Each row is a point on a tangle of strands that fork and nearly touch. The rows are in no order.
Two points are linked if the straight distance between their rows is under 94.1.
q_169: [ 15  -8 -15  -6  20  10   4   5 -15   3  36   0 -15   7 -10   5 -29 -10
  -9   9   6  -3   9  -4  29  18 -14   0 -19   2   8  18  24  11  -6 -12
  -5  15  14]
q_818: [ 14   4 -12 -15  -3  10   1 -15   6   7   2 -12 -15   8  -9 -34  18   6
  20   7  26  10 -11  15  18   1 -14   6  -1  -5  -3 -11 -13  12  18   2
 -24  -5 -10]
q_505: [ 22 -15 -16 -16  -1   5 -16   8   7  -5  17  -6  -8 -34   7 -19  22  13
  36  17  42   3 -35  34  12  33 -16 -13 -14  22 -41  -3   4  21  16   5
  11 -33 -19]
q_200: [ -1  13 -15 -24  -6 -47  10   2  13  13 -14  22   7  25 -29 -19   6 -25
   7 -18 -18   9  11   0  -8 -19  10 -12  15 -18   4 -14  -3   8   9 -17
 -11   5   0]
q_138: [ 31  -1  14   6   4   4   4  -6  -1  25  11  19  15  -8  12  20  -1  -9
  -7  18  19  -1  13  28  -6  -6 -16 -19  13   6 -23 -10  14   0 -32 -16
  17  21  21]
q_620: [-18  -5   0  17   8   4  -4  11   3  -5 -33  -3   6   1  -2  -6 -35  10
 -12 -13 -13 -18  40 -21 -16  -6  21  25  25  -9  33  16   1 -26 -35   1
  -9  -1   9]
q_339: [-12  -5  23  -3 -21 -22   6   2  24   0  -9  -5  12  -2  12  37  30  18
  25 -37 -15  18   3 -53 -46 -16 -28   6   2   4  15   2 -25 -11  12  -3
  -4  29   3]
q_120: [ 32  18   2 -25  -2  18 -27  16  16  16  16  24   5 -23   4  15  30 -10
   0  13  16  27   6  29 -23   0   0 -12  13 -23 -40 -17 -16  10  24   5
  20  12  10]
q_270: [-12  10  17 -10 -30 -10   8   9  30  23   3 -12  -8   5  30  21 -10 -11
   5  -2 -21 -17  18 -47  11   1  22 -17  -9  18 -30  27  12  -1 -11 -12
  18  -4  14]
q_672: [ 30  -2  -6  -5   7 -37 -12 -10  14  37  -2  31  27 -36   7  -9 -21 -10
  42  21  48   6  12  52  -3 -13 -24  -4  13  15 -34   6  42  25 -27 -11
  18  18 -23]
q_443: [-28 -26  19   1  -2 -14  -2   3 -23   7  -8  17 -31  -4  -6   3   2  -6
   9 -41 -12  42   7   9  -8 -13   1   1 -12 -19  20   9   3  23 -14 -31
   8  18 -18]
q_583: [ -4 -21  11  14  -5   2  -1 -14 -14   1 -17 -10 -17 -10  15  -9  11  12
  17 -21   2   9  -6  20  12 -14  -8  14 -10  31   2  11   9  19 -11   5
 -16   6 -32]
q_577: [ -9  -9 -10   7 -24   4  18  23  29 -13 -28  30  31  -9  28   3 -18  13
  28   0 -10 -21   8 -17  16  21   1  10  -3 -19 -10   8  -1 -18  14  23
   9 -22  10]
q_15: [  0  -7   4  11  14 -14  15  -2 -35 -19   6   1   4  15   3  17 -20 -10
 -36  21 -13 -18 -30  23  11   6   7  -9 -18  -5  -1 -18   1 -19 -18 -12
  10  -2 -20]
q_153: [ 15  -8   2  -9 -15   0 -28  14  33  46   3  11   4  44  -9 -16  -5 -19
  15   5  -9  10  14 -20  -2 -48   2 -35  42 -12  28  -9  15  -3 -40 -39
  26   4  23]
q_417: [  3 -32  10  -6  -1 -15 -20  -6  -1 -10  17   9  -9 -45  22  -6  55  28
  30 -10  27   6 -33  23  -2  33 -22   6 -25  24 -33  -1  -9  26  18  12
   9 -29 -32]
q_465: [ -3  10  20  10 -20  24   7  17  -4 -17  -6  -9  14  23  -2  19   4  -7
 -28  19 -26 -13 -33 -23  11 -12   8  -2   4 -12  12 -14 -26 -35   5  30
  -4  12  36]
q_208: [-17  16  -2  15  18  13  17   7 -15  -7   8  -5  -1  -6 -30  -8  23  35
 -27 -18   3  18 -14 -13 -15 -12 -19   5  -3 -28  36 -27  -9   0  26   3
 -27  31 -16]
q_343: [  1  10  12 -20 -12 -12 -10   8  22   7 -12 -25   9   9   2  21  28   6
   1 -33 -12  40  22 -32 -50 -35  -5   5  18  -3   4 -15 -10   0  21 -10
 -12  31  -9]
q_376: [  3  -1   6 -33 -21 -11  24   8   9   6  24  -9 -22  29   1  -6   6 -20
  18 -18   3  -9   5 -53  13   2 -21  12  -7  22  14  12 -24  21   6  -6
 -15  32  16]
q_644: [  5   6  16 -20 -23 -15  11  -2  18   6  13 -12   5  -4  15  -1   8  -3
  12  -1   9 -14   6 -12   9  11  13 -17   0  26 -54  13   8   7  -5  -3
   2  -7  -2]
q_461: [  0 -15   7  -3   6 -15  13  -7 -21 -19   0   3 -11 -18  12  22   9  19
  15  -8  -5   0  12   5  12  14  -8  26 -16  34  -3  15  24  28  10  20
 -27  -6 -17]
q_963: [  0 -28  34  13 -11  -2  -5 -18  -4  -7  18   8   6 -28  41  27  51  38
   6  -9   5   8 -19  11 -10  26 -23 -16 -23  10 -25  -7  -9   5   4   3
  19 -20 -17]
q_416: [  3   8   7  -1  -5  19  -4   9  34  23  14 -24  -3  13  11  22 -24   5
  -6   2 -22 -17  45 -62 -12  -2  15  -1  15   3  -6  22  14 -19 -21 -18
  17  14  30]
q_765: [-23  15  -3  15  -8   9  -7  -9   2 -29 -31   0  29  -4 -12  -2 -10  21
  -2  -9 -11 -29   0 -14  -6   5   7  17  16  13  16  10 -15 -26   6  43
 -11 -10  10]
q_171: [-24  27   0   2   7  21   9 -21   2 -17  16 -17  -1  10  -4  -8  30  28
 -25 -11 -19  10 -28 -31  -8 -13   0  15 -12 -15  46  -8 -15  -5  21  32
 -27   8   3]
q_221: [-14  -4  29  -8 -37 -15   8   8  25 -17 -19 -19  17   2  16  11  36  15
  39 -23  -8   5 -28 -49  -8 -12 -22   6  11  14  13   4 -29 -18  27  19
 -28  10   1]
q_578: [ 17  10  -2   3  23   6  -1 -17 -31 -16  -6  30  -2  -1 -18 -37  18 -20
 -19   4   0  17   9  50 -11  -9  11   5   9 -27   3 -23 -10  21  24  12
   8   0   6]
q_803: [-10 -29 -13  -2  21  -7  -6  17   9  10  -1  13   2  37 -23 -11 -42 -13
  -5  -4 -22   6  29 -24  -4 -29  25  12  26 -28  54   7  18   3 -35 -28
   2  24  23]
q_565: [ 34  -5   4 -19  21  15  -6 -22 -20 -10   3  10 -13  -6  -5 -11  19  -9
  -4  30  12   7   0  50 -14   8  12  21   5  -1 -16 -16 -28   5  23   8
   2 -19   5]
q_97: [-16  -2   7   7 -20  15   6  22   0 -16   9 -17   6  -1   3 -17  10  14
 -29  -7   9 -13 -15 -27  18  29   8  -7  17 -17  -3 -15 -25 -12 -13   2
  -7  -9  -3]
q_996: [  6  -8 -20   3   9  25 -31  -4 -24 -24  -9 -10  -9  -6   2 -16 -23 -21
   1   2 -17 -21   2  14  19  18  37   9   8  22 -11  28   6  23   7  20
  -2 -14  14]
q_952: [-31  32 -17 -11 -21 -18   7  -6  28 -14  -1 -22   7  12 -19 -13  10   9
  25 -45 -18 -11  -2 -48 -13   1   0   6   2   1  16   1 -12  -8  21  12
 -23 -13  -5]
q_719: [ -5 -19  -7 -20  12 -10 -14  38 -28 -18  18  36 -10  -3 -19  15  20 -24
 -16  -7  27  40   7  22  16  22   8   7   8 -32  -5 -13  32  28   7 -25
  10  11 -26]
q_20: [ 21  -6   8 -21 -17  16 -26  20  13 -12  20   2   5 -17  22   6  47   3
   5   4  21  23 -26  19 -22   3  10 -18   8 -21 -32 -26 -28   1  25   1
  19 -19  -2]
q_394: [  9  30 -26  24  -6 -10  -9  26  18   5  15  -7  15  -5  -7   4 -35 -10
   6   1   0 -18   5 -23  12  -1  -6 -13  14  11  -4   6  29 -20  -8 -11
   8   3 -11]
q_640: [ -2  46 -33  13  14  -6  -2   2   3   2   3 -23   5 -31 -24 -13 -15  14
  -1  10   8 -14  -3  13   0  24   6  -2  -1  24 -38  12  26   1  10  11
   3 -19 -25]
q_398: [-15 -16  40  24 -24   9   7 -16   5  -4   6  18   5 -30  46  29  36  44
  11  -4 -16 -21 -12 -16  -3  27  -7  -6 -20  24 -17  26 -24   2   6  20
  16 -17   8]
q_660: [ -9  16  16   2  -1 -11  35  16 -17  20 -17   1  -2   7   6 -14  -6   5
 -12   7  10   1  16  14  38  13  16 -12 -23  -6 -30   6  48   8   5 -14
   3 -10 -26]
q_558: [  6  23  -2   3   1  22 -10 -16  11  -2  -7   4  -9  -8  18 -21  -3 -15
   6   8 -17 -23   9  23  18   2  25  -1   1  11 -32  31  12   2   3  31
   8 -23  19]
q_564: [  0  23   6  13  19  -9  22 -10  -4  22  19 -14 -13  -8  -4 -34   4 -10
 -21  13  29  -8  11  18  22  20  18 -24  -8 -12 -35   1  51   9  -4 -17
  17 -11 -18]
q_972: [  6  -9  10  -2  -9   4 -19   5   6 -10  32 -10 -15  13  12  23  17 -31
  -4 -12 -32  -2 -26 -18  12  -4 -10 -11   1  12  -5   9 -24   9   1  20
   6  22  26]
q_38: [-16 -40 -15   1  13  -3 -11  10 -17 -27   5  20 -15   2   5  -2   0   0
  -3 -30  -7  24  -4  12   8   0   1  21  -3 -11  29  -8   9  13  -2 -17
   3   3 -26]
q_421: [ 37   4   7  13   5 -10  -3  15 -20  18   6  54  14 -38 -10  34 -24 -17
  -2  26  15   8   9  41  -8   0 -21 -25  11  -2 -14   2   7   3  -5 -18
  23  32  12]
q_100: [  7 -22  -2 -14  -8 -40  -2  13   5  17  -9  26  26  40  -7  23 -42 -32
  14  27 -18   8  12  -6   4 -36  -2  -1  10   7  22  -3  29   0 -34 -45
   2  11   5]
q_137: [ 13 -12  23 -15  18  41 -11 -13 -33  -7  -5 -20  -2  11  -6  -9  10 -26
 -21  32 -16   1 -15  37 -33   6  25  14   7 -19 -19 -21 -44 -19  15  -2
  14 -25   1]
q_342: [  8   2   6  27   5   2  -2 -14 -11  11 -24  -7  18  -3   9  -2 -18  17
   3  -1   6  -8  39   8 -21 -16  12  18  30   7   3  -6  16 -13 -33 -13
  -7  -1   4]
q_370: [  4  31 -27  16  -3  -4 -10  15  17  20  11 -10   9 -40 -13   0 -34  18
  23   7  16  -8  12   1  15  17 -10 -12  -9   9 -27  34  42   0   9  -7
  14  -5 -12]
q_626: [-15 -26  -7 -16  11   7 -24  35 -41 -42   0  14 -12  -6  -3   9  26  -4
 -18 -22   6  33   1  21  20  16  14  18   7  -7   9 -27  25  14  15   1
  -7  -3 -37]
q_283: [  4  -4   8 -37 -17  29   4  25   9  47  26 -12 -34  -1  -4  -7   7   0
  -2   8  38  20  12  -3  19  13  11 -12  -7 -24 -11   8   5  12  19 -39
  16  -9  13]
q_345: [-47   0  11  16 -16  17   0  14   7 -16  -8 -22   3   6   5  -9   6  14
 -15 -22 -19 -20 -17 -49  25  15  16  10  -6 -24  22   6  -2 -14  -4  26
  -2 -13  19]
q_716: [ 11  17  21  17  -1  24  -4 -22 -19  -1 -26 -14  11   6  -1  14  -2   7
 -20  26 -26 -14 -39  16 -16 -13   6  -5   2   0   8 -16 -32 -30  11  29
  -8   1  14]
q_136: [ 10  -9  -4   6  10  24  -5  -6 -12  -6  48 -21 -13  -9  18   5  27  21
 -17   7  21   7 -21   4   9  29  -8   5 -17  -7  -6  -8   2  -6   8  -9
   9 -26 -17]
q_945: [ 11  -3  -3 -14  -4  18 -21  -4  50  41  27  -9 -12  33   6  -4   8 -20
   5  -7  -8  24  11 -24 -19 -49   5 -11  14  -9  13 -12  12   5 -20 -28
  10  10  15]
q_368: [  8 -17  -4 -21  21  18 -32  18 -33   3  41   9 -30 -14 -17   9  21 -26
  -8  -3  34  31   2  43  11  12  13  -5   3 -24  -6  -2  27  29   7 -25
  23  -9 -12]
q_79: [-20  31  23  10  20   6   7 -43 -30   1 -11 -33   3  24 -31  33   8  10
 -25  18 -36 -16 -24   1 -38 -10  -4  13 -13   3  16 -11 -43 -20  -3  31
  -8   6  16]
q_483: [  4 -11 -20  25   6  19   8  -2  11  -3  38  -9  10  -8  22  -2  -3  23
 -18  16  30 -12  -8 -15  24  29 -10  -4  -7 -31  -5 -23  26 -25  -3  -9
  10 -28 -20]
q_909: [ -8  10  -3   2  19  43  20 -11   4  -7  38 -31 -19  18   8 -17  12  22
 -29 -18  -5   6   5 -48  21   1  10  15 -12 -18  27  -6   6  15  18  11
 -21   9  16]
q_563: [ 13  14 -13  19  13 -21  -8 -21  -8 -25   8 -14  16  -4  -7  -2  17 -11
   6  -2  -7  -2 -25  22  -2 -10 -19 -14   8  19 -23 -22 -10  -8   4  22
  -5  -6 -26]
q_903: [-11 -17  21   5 -12  26   1  29 -12  -7  -5  -7   1  18   8  17  -8  -9
 -44   5 -18  -1 -22 -20   0  14  14 -16   3 -24  10 -16 -25 -28 -14  -6
  10   7  13]
q_667: [ 24 -17 -34   5  12  10 -31 -12  -2   2  21 -19   5 -10   1 -15 -52 -27
   7  27  25 -29  14  24  35  16  -5  -5  -1  32 -17  15  29  11 -21 -18
  -5 -12   0]
q_623: [ -6 -23   2  14  -8 -48  16  15   9   3 -52  29  32  21   9  10 -51 -16
  16  13  -8  -9  14  -2  10 -23  -8   0  20  -3  40  -2  17 -19 -44 -31
  -6  11   7]
q_790: [-18 -22   8  -7 -25 -17  16  10 -11  16 -46   6  -4   5   2 -26 -32  -6
  20   8   2  -7   4  22  20  -9   4 -13 -11   5   0  16  12  10 -21 -22
  -1  -9  -9]
q_437: [  9   4   6  43 -14  -7   0   4   5  16 -28  19  18 -19   9 -27   5  15
  10 -15  12  -5 -13  15   9  -8 -13 -19  18   3  -8  -7  16  -2 -30   5
  -1  -4  -9]
q_629: [ 19  13  -4  11  -5  -2   4  -7  18  34   0  30   3  -5  12  19 -15  -5
  16   8   3   8  47   9 -10 -22  -1 -11  14  10  -7  14  40  11 -28 -10
  14  36  16]
q_48: [ 36  22  -2 -16  -3  23 -10  24 -12  13  -2  31   3 -31 -15  24 -13 -18
  -8  31   0   7   9  19 -20  -4  -4 -11  17   8 -26   6 -17   2  22   2
  24  21  22]
q_13: [  8 -33  18  11  -8  11 -29   5 -18 -15  -1  20  -4   4  38  28  25 -24
  10 -23 -18   0 -14   6   1  -2   3   0   2  24  -6  14  -5  15 -18   4
  15  12  26]
q_279: [ 16  -7 -15 -10  26 -10  21 -13 -12 -12   7  10   1  -4   1  34 -20  18
  -4   8   2  14  33  18 -33 -12  -9  31 -11   4   7   3  13  -6   7   3
 -12  18  -7]
q_349: [ -8  17 -30  -7  46 -30  29 -34  -7  11   4   6 -11   6 -15   2 -33  22
   8   3  -5  14  21   9 -22 -26  -7  28 -28  -4  30  10  18  -2   9 -11
 -13  12 -16]
q_875: [ -2   3  -2  11 -20 -13   9  -1  23   1 -14  22  21 -12  21 -12   3  12
  33  -7   3 -25   2 -12  14  -7 -21   1   3   8  -4  13   7  -5  -4  27
  -9 -12  14]
q_694: [ 18   1 -16  10  14  -7 -20 -23 -11 -25  -6  12  13  -6  -2   5  29   2
  -8   2   2   9 -31  46 -18  -6 -17  -5 -14  -5  -1 -48 -20  -8  25  19
   9 -17 -29]
q_209: [  9  -8  17   0 -11  -8  20  16 -10   6 -59  -7   5  18 -20 -21 -32  -8
  -8  21  17  -8   8  22   3  -4  10  -2  14   8  10 -18  -9 -15 -23 -24
  -9  -6 -18]
q_705: [ 11 -29  20  24 -15 -26   7  16 -15  -2 -43   8  16  25   2   7 -20 -15
 -10   5  -1  -5  -4  12  -1  -9  -2 -14  26  -3  23 -18  -2 -18 -43 -24
   7  16   7]
q_161: [  4  45   8  23   6  20  14  -4   2  17 -17  -3  14  -3 -26  -6  18  34
 -11  -4  -7  22  -6 -22 -26 -29 -13  -8  16 -25  28 -11 -26 -13  20  26
  -8  30   6]
q_540: [-28 -13 -11  20  12  12   5  13  -6 -15 -21 -12   0  19  -1 -10 -35  -3
 -17   1 -20 -17  -1 -22  21   8  15  13 -11 -15  30  12   7 -21 -14  10
 -14 -15   9]
q_622: [-14   4   2  -7  -2 -10  32  11   5  20  10  -4 -18  27 -24 -15  -9 -13
  -3 -19 -13  -6  22 -37  12  -3   8   3  -7  -6  21  12   0  22  -4 -11
 -16  16  22]
q_248: [  7   0 -10  39   3 -16 -10 -13 -14 -34  -5   2  32 -22   4   2   8  14
 -12   8   2 -26 -39  25  10  25 -15 -13   1  24 -21 -21   6 -13  -8  23
   9 -16 -31]
q_907: [-29   1  43  11 -26   9  26 -24  27   5  -5 -11  -1  -8  39  33  32  34
   1  20 -15 -18  -8 -39   5   6  -7 -11 -24  14 -24  15 -21 -10   6  23
  -1  -2  16]
q_60: [-10 -11 -36 -11   8 -12  -3  17   7   8 -19  15   0   8 -26 -23 -53   1
  22  -5  16  -7  47 -12  23  14   4  20  -6  -6  35  18  31  18 -13 -26
 -17  -3 -19]
q_224: [  7  11 -23  20  33 -11  25 -30 -22  -9  13   4   2 -20   1   2 -36  20
  -5  31  19 -20   6  30  23  15 -28  20 -50  10  14  32  30  -2   4   2
  -6   1   2]
q_412: [ 16 -19 -29   5  26   2  -1 -13 -28 -24   6 -10   0  -8  -7  -5 -42  -6
   2  16  24 -21   4  22  33  28  -9  11 -33  20   1  19  15  14  -9  -8
 -11 -11   5]
q_401: [  0 -12  11 -13   5  17 -13  10 -28  -3  35  -8 -34   0 -13  -6  28  -9
 -18 -12  22  13 -12  19  15  34   0 -14  -9   0  -7   5  -9  24  12 -14
   6  -8 -12]
q_539: [  7  16 -11  -7  -7   4  15   0  19 -15  -5 -16  14   5   8 -11  34  27
   0  12  14   3 -33  -6   7 -11 -11   0  -9 -11  -5 -19 -21  -4  30  31
 -24 -18  -6]
q_846: [ 10  -1  10  30   6 -13  -1  -2 -11   4 -45   7   9  -3  -4 -20   1   9
  -5  -8  17  17  17  28 -16 -21   4   2  25  -5   4 -26  32   4 -28  -6
  -2   2 -35]
q_668: [-28  14  15   3  -1 -20  17 -11  -1   1   8   2 -17  17 -23   6  15 -10
 -22 -29 -18  -6   1 -22 -19   4   6  -1   2  -8   6  15 -23   6  -9   7
  -3  13  14]
q_986: [ -4  -5   9 -27  -8  38 -28  16  12  42  16  -2 -24 -18  13   0  18   0
  17  -6  20  37   7  11  -4 -12  14 -12  11   1 -30  10  17  22   8 -21
  23  -6  -1]
q_859: [  7   3 -19  24  18 -10  -7  12 -21 -30  -6   5   9 -23 -16 -32 -17  -6
 -19  15  34 -19 -20  44  17  26  -9  -7   9   6 -15 -28  17 -11  -6   3
  15 -10 -42]
q_802: [-46  42 -12  -3 -17 -10  24 -21   8  -7 -21 -19  24  12 -20  -6   3  21
  -3   1 -17 -24 -11 -41  -1  -2  -1   5  -9   0  24  -4 -16 -28  28  43
 -25 -10  12]
q_111: [ -5   7  22 -15 -30  16   5   4  19 -30 -15  -6  11   8  25   4  41  28
  15  -1  -6  -1 -29 -24   8  -4  -8  15 -14  16   7  -3 -28 -10  37  50
 -26  -3  17]
q_778: [-14   4 -13 -26 -32  -4   8  18  36   6  -1 -16   4  20   0 -21   0   3
  25 -18   1 -10   9 -44  -8   7  -5  10   9 -14  25   4 -20 -13   4  -5
 -19 -18  10]
q_476: [-32  18  26   6  -7 -23  33  -5  -3  21 -24  -3 -20   1  12  -7 -23   1
   1  -2 -11 -16  -4   9  21   2  15 -14 -34   4 -15  23  24   1 -22 -11
   1  -2 -15]
q_777: [-26 -24   6  11 -28   4  -3  28  14 -26 -31  38  22 -16  20  10   9  13
  28 -23  -8   0   8 -15 -10  14  -4  11   4 -28  13   0 -19 -36  10  14
   6 -21  -3]
q_599: [  0  -3 -28 -41   3   0 -33  25   0 -19 -17 -28  -9  17 -17  -8 -14 -33
  18 -12 -16  17  15 -13 -21 -22  25  15  36  10  13  -7 -15   2  12   3
 -22   9  -7]
q_415: [ -3   3  -6  -4  11  27  30 -19  21  11  55 -20  -9  11   2 -11  14  28
 -27  11  15  -2  12 -39   4  11  -3  -5 -17 -49  18 -12   9  -9   6  -4
  -3 -12  21]
q_348: [-17  30  24  -4  25  22  13 -42  10  10   1 -43 -16   8  -3  26  15   3
 -15   5 -32   1 -16 -16 -24 -25   1  10 -26  14  13   2 -34 -11  20  29
  -5  22   8]
q_525: [  7 -15 -21  -4  19 -22  13  13   2   5  -1  15   8  14   2  33 -39  12
   7  -3  -7  16  41  -9 -20 -26  -1  22   1 -15  31   3  32 -19 -17 -33
 -12  10 -22]
q_602: [  8 -14  13  29  12   3  13 -15 -30   5 -38   7  -4   5   3  -7   0   3
 -13  16  -9  -5 -32  17   8 -25 -16  -2 -15  15  34 -10 -17 -13  -7  23
 -22   8   7]
q_985: [ -2   6 -19 -21  10 -32  17 -16   0  -1  24 -10 -12  -4  -9 -12  17  -1
  -4   0  25   4   8  17 -20  27   7   7 -12  -3 -33 -10   9   5  17 -11
   5 -27 -36]
q_262: [  3  17 -21  -7  17   7 -28  -5  -5 -20 -12   1  -4   9 -23  -9 -18 -43
  13  -2 -40  -2  -1   5 -14 -25  26   2  45  12  -4   0  -6   6   6  24
  -6   7  11]
q_499: [-20   3  -4  14  -5 -36  20 -21  -1 -19  -1  11  17  18  -8   7  -4 -22
 -20   3 -18 -30 -45   5  15  11  -5 -16 -21  -1  -1 -20 -16 -22 -11  -2
   3 -10   1]
q_284: [  4 -19  -4  -2  -2 -14  -6  11 -32  -7 -46  19  -9 -11 -16  22   2   5
  -4   8   3  22 -31  27 -21  10 -10  -2 -18 -16   4 -17 -55  -8  24 -12
  11  -6 -11]
q_733: [-17 -25 -26 -10   8  -6   7  40  -2  17  -9  -5 -10  32 -38 -25 -45   3
  -1 -16  -2   5  36 -34  21  -4   5  21  21 -15  54   1  11  20 -26 -38
 -25  14   0]
q_646: [ 14  27 -14  31   5  21  -5   4  25  13  31 -20  21  -2  -2  10 -46   4
  -6   9 -22 -26  29 -34 -12  -6   1  -2  26  11   7  13  20 -17 -32 -13
   3  19  22]
q_560: [  3 -27   9   2  12 -11 -14   8 -34 -25 -24  18   2  -5   7  25  14  -8
 -23  15  -9   9 -32  48  -7   6   8 -12 -16  -3   0 -27 -16 -11   6  -6
  21 -10 -22]
q_782: [-10   0  -8 -32   1   9   3   7  11 -17  23  -1 -32  25  -9   8   5 -22
   7 -16 -24   6 -24 -33  14 -15  -9  10 -16   5  17  13 -27   8  21  19
 -19  19  23]
q_600: [-15   1  -4   5   0   4  -1 -12   6   1  -5 -34 -18   1 -14 -30   6  26
  16 -22  17   2 -13 -12   4  -2 -16  13   2  12  11   2 -17  12  -5  -7
 -26  -2 -24]
q_87: [-14 -48  31  -6 -24   6 -34   9 -20  -6 -27  16 -13  -8  27  15  25 -12
  20 -30  -2  21 -23   6 -10   1   6 -16  -4  10  -3  18 -29  23   1 -13
   3  -6   0]
q_459: [  1   8   0 -13   0  13 -23  22   1   0 -15 -27 -14  11  -7  20   8 -11
  -3 -24 -19  26  -5 -21 -37 -35   7  11  31   2  15   1 -30  -1  10  -2
 -12  21   7]
q_234: [ -1  13  13  11  -8 -12  12 -16   4   6  20   1   5  -7  -1  -2  16  -2
 -13 -29  -3 -19  25 -10 -13   8  -1  -4   9  19 -26  16   0   7 -15  -3
   1  14   0]
q_383: [-24   3  23 -14  -7  20   8 -21  12   4 -13 -29 -21   8  31  20  15  11
 -10  15 -28  -5 -12 -15  -6 -10  13  16 -34  17  -4  12 -13  -2  10  26
  -5  -2   5]
q_289: [ 10  11 -13  -1  12  -7 -11  -3 -20 -23 -27   3  -6  -1 -18 -12 -50 -41
   3  14 -17 -28   8  15  -1   1  26   5  28  22  -8  27 -12  -5 -13  19
 -12  -6  26]
q_451: [  7  34 -19  -8  12 -26  19  -8  13   6  37 -25  -4 -19 -15 -15  16   2
  -5  15  20  -8  16   3  10  36   9  -2 -10   5 -52   1  47  16  29   6
   3  -7 -24]
q_555: [ -6   5 -16  22  -7  19  11  -2  21   9  23   0  11  -3   8  -5 -10  35
  -5   4   5  -5   5 -30  16   4 -13   2 -15 -42  21  -7   8 -36   1  -8
   5  -8   7]
q_305: [  5 -10  -2  -3   5 -23  -7  19  40  34  -1  42   1  39 -14  -2 -27 -18
  15 -10 -18   2  31 -27  -9 -34   1  -8  32 -10  54  13   7   9 -37 -36
  22  21  31]
q_628: [-13 -13   4  28  -5  -9   8 -22 -13 -18  -2  14   0  15  11   2  11   1
  -8 -16 -27  -8 -42  -4  20  -1 -24  -1 -26  -4  31  -1 -26 -10   1  28
  -7  -3   7]
q_663: [ 11   3 -32   8  19  15 -22   2   0 -17  24 -27   1 -16 -16 -43  -3 -15
 -10  19  31 -11 -14  32  29  36   2 -12   9  -7 -24 -30  28 -10  -1  -6
  31 -33 -31]
q_12: [-17 -27  31  10 -35  -3  -3   9   7 -10 -17  33  16 -12  29   9  26  -3
   6 -29   0   5  -1  -3 -26  15   9  -2   2 -19  -4   3 -32   0   0  -2
  13  -9  12]
q_72: [ 11  16  -3  -4  18 -34  -2  -3 -14   4 -31  35   4  -2 -38 -35   6 -31
  -2 -19  -2  14  15  33 -19 -13  11 -12  38 -27  -2 -21   5  22   5   5
   9  13  -8]
q_510: [  1  11 -10 -15 -11   6   0   1  20  -8  11  -5  -8 -16  17 -11  23   0
  13   8  -5 -23 -17  -1  34  20  20 -22  -6  24 -59  18  15  19  18  30
   8 -30  11]
q_300: [-17 -40  23 -23 -16  -7 -10  10 -27   9 -11  26 -31  -9  -4  23  19 -16
   8 -33  13  42   4  10   1   6  -1  -4 -12  16   6  17 -12  50  -4 -24
  -2  24   1]
q_460: [ -3   9   2 -18 -17 -21  23  -9  43  14   1  -1  11  26 -10 -36  17 -11
   0 -16   1   1  10 -27 -13  -6  19  -9  18 -25  -2 -19 -27   3  -4  -7
  -4 -13   9]
q_134: [  0 -12  20 -28   3  25   2   5  -8  36  36  -6 -35   3  -3  18 -10  -5
 -15  16  18   9  26   2  19   8  -1   1 -19   7  -3  17  15  19  -4 -37
  15  19  23]
q_328: [ 17  21  -1  -8  14 -43  11  -4  17  51 -11  30  21  -7  10   0 -20  -1
  36  18  26  16  38  29 -19 -27 -11  -3   6   1 -16  -2  36   9 -23 -33
  21  15 -11]
q_746: [  6   4 -12  20  29  -7  25 -17 -25 -16  28   4  -9 -28   9  21  -7  27
   6   4  17   0  17   4  23  37 -31  25 -43  18  -3  36  46  18  12  10
 -17   5 -20]
q_797: [ 24  -6 -26   6  19 -13 -18  -1  -9   6  15  18  10 -22  10  -9 -35 -20
  16  34  36  -8   3  57  27   0 -14 -15  -3  17 -24   4  40  15 -22  -4
  15  10 -16]
q_538: [ 15  -1  14 -28 -25   6 -22  -2   6  -5   7  -4  -4   5  -7 -15  31 -25
 -10  -1   6  18 -27  10 -33   0   1 -30   8 -28 -18 -27 -69   1  26 -11
  12  -5  18]
q_156: [  6   0  24 -35   0  32 -27   1  -8 -22   3 -27  -7  10  12  -3  36 -17
 -23  19  -5   4 -39  15 -25   3  31  -9   0  -1  -6 -19 -61  -2  28   9
  10 -22  14]
q_679: [ 11   8   5 -16  -7  31 -21 -11  21  39   9 -28 -18  -4  13   0   0  -8
  17   7  -1  16  18  -4 -11 -36   1  -7   8  10 -19   1   6  -4  -9 -20
  26 -10   6]
q_366: [ 10  34 -40  13  42 -12  17 -42  -7   0   8  11  -2  -4 -27   1 -51   8
   1  25  -6 -16  24  13   4  -1 -13  14 -30  16  15  29  21  -6  14   9
 -10  10  10]
q_356: [  9   5 -11  14  -3  20  -6 -22   5 -22   9 -13  37 -13   2  22  -1  32
   0  16  -4 -20   6 -11 -15 -10 -18  23   3  29   4  -8 -10 -36   4  45
 -22  -8  18]
q_333: [ 23   6  -2  -4  -7  28 -11  -7   9 -16  19 -12   8  -3   4   7   7   9
  -3  14   2  -8  17  -3 -13   6   0  16  19  28 -10   8 -16  -2   7  36
 -18  -1  31]

A fork is a point with three links. Follow the links from the first point to the second and name the forks in between, in order.
q_305, q_289 => q_412 q_224
q_136, q_505 => q_87 q_716
q_663, q_300 => q_560 q_716 q_87
q_622, q_224 => q_644
q_368, q_461 => q_87 q_644
q_383, q_270 => q_716 q_87 q_644
q_525, q_416 => q_224 q_644
q_328, q_733 => q_412
q_563, q_87 => q_560 q_716

A fork is a point with three links, a tip a point with one. Leave the first point through the second and follow the links. Name the first fork or tip that comes.
q_539, q_111 => q_644
q_171, q_909 => q_87
q_777, q_577 => q_716
q_328, q_629 => q_333
q_60, q_733 => q_412
q_169, q_134 => q_60
q_510, q_558 => q_224
q_626, q_719 => q_161

Follow the links from the first point to the second, and from the first to the third. Name the last point that the two ways share.
q_510, q_986, q_349 => q_224
q_15, q_136, q_646 => q_87
q_778, q_279, q_111 => q_224
q_136, q_875, q_972 => q_87
q_525, q_156, q_945 => q_412
q_663, q_398, q_875 => q_716
q_560, q_401, q_505 => q_716
